Each scene shows the same named points in several views. A view is turned or mirrored, shifted and resized as a whole, has a little noise and may leave points out.
In the rows, 128 means zero.

Scene 1
View 1
j_396: [ 52 160 140 140 128  53  94 229 171 109 141 113 158 177  73 165 104 123
 103 116 131 115 189]
j_45: [180 143 154 141 123 140  98 122 163  69 142 106 112 144 152 149 153 114
 107 116 124 153 145]
j_833: [114 159 105 151 151 127 114 166 145  86 116  95 133 148  97 115 128 128
 106 100 129 143 166]
j_703: [166 146 165 126 119 137  98 128 166  68 151 104 116 152 150 154 148 107
 102 121 116 148 146]
j_94: [ 89 191  82  72 229 170 200 116  72  56 123  17 120 117  95   4 122  94
  89  59  88 148 153]
j_613: [ 82 185 138  51 194 121 180 136  99  55 160  36 122 137 110  63 120  78
  90  80  79 134 160]
j_379: [154 138 130 188 106 121  69 172 185  93 125 134 131 158 120 171 140 143
 112 125 143 146 162]
j_649: [107 159 130 147 138 107 105 178 159  91 132 102 137 160 102 134 125 120
 104 107 126 135 171]
j_21: [ 95 160 126 155 131  97  97 194 163  93 132 109 145 163  86 148 123 128
 109 109 131 129 180]
j_680: [ 34 192 167  27 185  71 178 165 107  62 182  37 140 160  97  89 102  64
  83  86  68 122 176]
j_529: [205 149 119 131 162 205 137  71 123  48 122  69  98 117 161  80 163 113
 104  95 114 174 126]
j_797: [ 57 166  99 166 143  81 105 222 155 111 114 109 155 164  56 131 110 143
 108 103 136 126 192]
j_485: [151 162 139 102 166 161 144 107 123  56 141  67 112 129 143  86 146  96
 101  91 106 154 141]
j_433: [133 151 139 148 125 121  95 157 165  83 137 108 126 155 120 146 136 123
 110 115 126 140 161]
j_518: [123 160  86 176 154 141 111 166 144  89 101 101 130 145  87 101 131 142
 114 101 143 149 166]
j_972: [111 154 127 152 130 105  99 179 159  92 128 107 138 154  97 139 127 127
 107 111 130 140 170]
j_370: [ 34 188 127  73 183  82 162 188 116  84 152  57 143 159  73  85 100  95
  93  87  91 119 181]
j_899: [103 166 182  75 143  91 128 155 147  71 176  81 127 161 130 137 126  83
  92 107  91 129 161]
j_73: [ 75 178  60 148 195 145 150 172 108  86  93  68 136 134  62  52 116 137
 106  74 127 144 175]
j_304: [110 168 119 104 178 143 154 137 116  68 131  57 121 139 110  77 129 105
 100  87 105 144 153]
View 2
j_45: [101  98  93 132 139  86 141 117 136 145 134 127 115  59 170 143  95  95
 139 119 108 120 149]
j_73: [122 122 131  92 117 156 107 108 142 123 148 197 157 139 138 124 159 122
  94 119 219 123 152]
j_797: [ 85 130  92 130  89 154  68  98 147 113 109 175  98 101 100 107 133  73
  75 122 189 113 171]
j_529: [130  90 128  97 165  83 183 127 126 156 169 144 167  86 207 157 119 139
 155 115 130 126 132]
j_613: [175 107 106 103 126 125 106 120 200 137 131 214 165 133 216 156 170 112
 111 157 142  84 161]
j_304: [144 108 114 106 131 119 120 119 165 135 142 184 155 116 186 145 148 113
 119 137 155 106 151]
j_21: [ 92 119  86 133 101 133  88 101 149 124 113 157 103  82 123 122 117  76
  99 121 156 110 165]
j_703: [110  97  75 143 131  80 133 114 157 148 124 133 108  54 181 149  98  82
 142 133  86 105 153]
j_94: [178 111 141  72 141 136 129 125 180 140 161 223 201 162 212 152 186 141
 113 146 190  99 150]
j_433: [ 94 110  89 133 116 108 115 110 140 131 125 145 108  71 145 132 103  87
 120 121 131 114 158]
j_518: [ 97 116 112 116 115 136 108 105 133 125 135 163 127 101 128 121 128 101
 103 111 184 121 155]
j_649: [ 99 118  90 128 111 124 100 106 151 126 122 157 111  86 138 127 117  84
 104 125 151 111 161]
j_485: [139  99 110 109 145 100 145 121 155 146 149 167 157 100 202 154 131 119
 134 134 128 107 146]
j_379: [ 66 109  84 141 116 107 122 105 118 130 125 121  91  55 120 121  84  78
 119 104 136 126 154]
j_370: [150 120  97 118  96 147  65 111 202 123 112 216 139 137 170 139 169  82
  88 155 168  85 176]
View 3
j_370: [118 105 143 110 132 113 152  94  69 101 106 107 126 107 127 119 154  80
 124 125 185  74 137]
j_433: [138 149 132 135 122  97 115 118 101 109 129 131 115 108 116 113 144  95
 125 126 129 143  92]
j_45: [163 155 117 142 120 101 121 120 108 115 142 149 128 100 118 103 143  98
 127 115 107 159  95]
j_304: [145 118 133 131 140 131 154  96  96 118 115 131 138 108 127 103 151 100
 137 112 142 119 142]
j_703: [167 151 110 129 108  84 123 123  99 105 152 150 131  87 120 110 145  87
 122 113 111 145  92]
j_21: [118 145 147 131 125  98 110 118  97 103 115 118  99 119 112 118 140  94
 117 137 152 130  88]
j_529: [179 133 116 150 144 136 153 103 124 136 131 157 159 102 125  87 147 112
 148  96  93 169 142]
j_680: [135  97 125  99 123 102 163  90  56  93 129 117 142  85 135 117 163  66
 122 113 180  57 147]
j_94: [144  89 141 130 166 160 184  75  95 129  98 126 161 112 136  94 160 103
 151 102 156 101 191]
j_379: [132 167 139 146 119  93  97 129 112 107 128 132  99 119 108 115 135 103
 121 132 119 165  71]
j_972: [123 144 141 134 127 101 114 117  99 108 118 124 106 117 115 116 141  97
 121 127 144 132  91]
j_833: [127 139 146 137 138 115 121 112 104 113 111 123 112 122 118 107 144 101
 129 128 142 138 108]
j_649: [128 143 142 131 125 101 118 113  97 107 120 123 109 114 116 115 144  94
 122 128 145 130  98]
j_485: [164 125 121 136 136 122 151 102 104 123 130 144 150  97 126  97 151  99
 138 106 121 135 140]
j_797: [ 97 141 161 132 132 108 109 113  94 101  96 102  87 132 109 125 140  95
 118 144 171 117  92]
j_73: [116 118 162 142 162 148 142  92 106 124  82 108 120 137 122 106 145 112
 139 125 163 124 141]
j_613: [149  98 128 117 137 124 173  90  77 112 122 128 154  92 136 104 159  85
 134 106 157  84 163]
j_396: [103 141 152 121 113  85 104 120  76  89 116 106  86 120 112 128 143  79
 109 142 172 105  75]
j_899: [148 131 119 115 109  90 138 110  76  97 144 133 132  85 125 116 151  77
 118 115 144 102 108]
j_518: [121 136 152 142 141 119 122 108 105 116 101 116 111 130 116 110 145 107
 129 130 149 136 109]
View 4
j_370: [109  74  87 135 152 135 116 142 160 142  70 106 169 138 124  47 123 162
 123 127 113 129 106]
j_529: [128 120 139 106 124 114  88 208 128 146 156  96  91 115 125 170 114 114
 160 112 166 112 117]
j_396: [179 129 121 108 114 127 126 117 141 156  84 138 204 120 144  61 143 133
  97 130  55 126 123]
j_485: [118 102 124 118 135 120  94 196 137 145 127  95 113 123 120 137 115 130
 153 117 157 117 109]
j_613: [ 85  59  92 136 151 127  95 182 160 137  81  90 136 140 117  83 107 159
 154 128 153 121 103]
j_21: [169 138 125 108 121 126 123 133 137 151 113 126 176 116 142  94 142 120
 101 119  85 123 121]
j_833: [149 137 122 117 132 130 123 146 135 147 128 108 144 120 133 107 140 120
 112 114 116 129 117]
j_73: [110 133  87 136 175 145 148 129 143 138 129  71 126 133 121  84 145 131
  92 105 144 145 109]
j_797: [165 147 109 113 136 136 145 105 141 150 107 117 182 126 136  68 156 128
  81 116  79 137 119]
j_703: [169 111 154  95  92 106  77 196 127 153 124 140 146 105 134 147 116 119
 153 130 110  99 123]
j_379: [193 168 152  89 100 119 116 146 119 154 145 135 156 104 145 137 144 101
 107 117  87 116 127]
j_94: [ 59  75  74 148 188 139 119 175 156 132 108  53  95 145 103  93 115 153
 141 110 191 138  98]
j_304: [113 100 108 128 149 125 110 170 144 141 114  87 125 128 120 108 123 139
 138 114 147 122 109]
j_45: [162 131 152  94 102 108  91 189 126 154 139 129 131 107 139 153 123 108
 141 120 118 107 123]
j_972: [163 138 129 106 119 125 117 143 134 151 120 125 161 117 139 106 141 120
 107 116  92 125 121]
j_680: [ 96  36  90 137 143 121  91 172 168 144  48 111 175 139 120  48 104 176
 156 138 115 115 104]
j_518: [145 146 115 115 143 136 136 134 134 146 131  99 143 121 133 102 144 120
 100 110 118 133 116]
j_899: [146  80 127 111 110 113  83 181 148 149  86 135 168 122 134 100 111 144
 150 135 103 106 114]
View 5
j_680: [103 101  37 161 113 118 218 122 165 154 138  61 123  93  53 122 110 145
 114  93 167 137  44]
j_613: [114 115  49 134 124 103 192 123 122 140 129  75 123 107  78  89  96 140
 144  93 150 125  55]
j_899: [120  99  54 167 106 154 150 165 176 111 167 113  85 105 107  95 102 117
  83 140 168 134  94]
j_972: [120 134  88 123 103 173 133 149 138 131 157 140  98 116 109 118 147 106
  72 145 114 146 128]
j_833: [121 139  94 110 111 159 134 138 114 131 149 132 106 115 105 106 139 107
  92 135 105 141 122]
j_370: [106 117  61 132 111 133 204 113 146 164 133  83 134 104  57 133 140 135
 100 100 129 146  65]
j_703: [137 108  70 154 113 160 109 179 158  89 177 135  69 117 135  71  94 104
  94 156 164 122 117]
j_518: [123 143 100  99 110 157 141 133 107 139 147 140 114 123 101 114 153 107
  89 132  90 143 126]
j_433: [128 125  85 131 108 172 124 158 144 113 165 141  87 118 118 100 130 101
  81 151 123 137 129]
j_529: [143 139  89 108 134 105 106 160  73  82 146 133  88 125 145  31  70 115
 161 122 127  99 116]
j_649: [122 129  84 125 106 170 136 147 141 130 160 133 100 114 103 115 143 107
  76 144 119 141 122]
j_94: [113 138  73  93 139  76 190 100  61 144 111  78 143 110  75  73  94 143
 181  74 111 113  57]
j_396: [111 123  77 139  95 198 161 141 181 156 163 129 106 110  79 156 175 107
  35 148 119 169 117]
j_304: [122 131  76 113 123 120 159 133 103 129 135 103 117 111  98  85 110 127
 130 108 125 124  90]
j_73: [114 158  99  81 118 131 163 104  76 155 125 120 142 118  81 115 152 120
 119 105  72 140 105]
j_485: [131 128  75 124 124 115 138 150 103 104 143 114 100 117 120  58  88 124
 139 117 138 113  96]
j_379: [134 136 101 124  99 190  96 167 145 110 177 164  78 124 134 103 146  90
  59 167 111 142 155]

Which points are out of place in each view (at most two, in the order of its rows)? Write - if all are in place.
view 1 => j_703, j_518
view 2 => -
view 3 => -
view 4 => j_529
view 5 => j_899
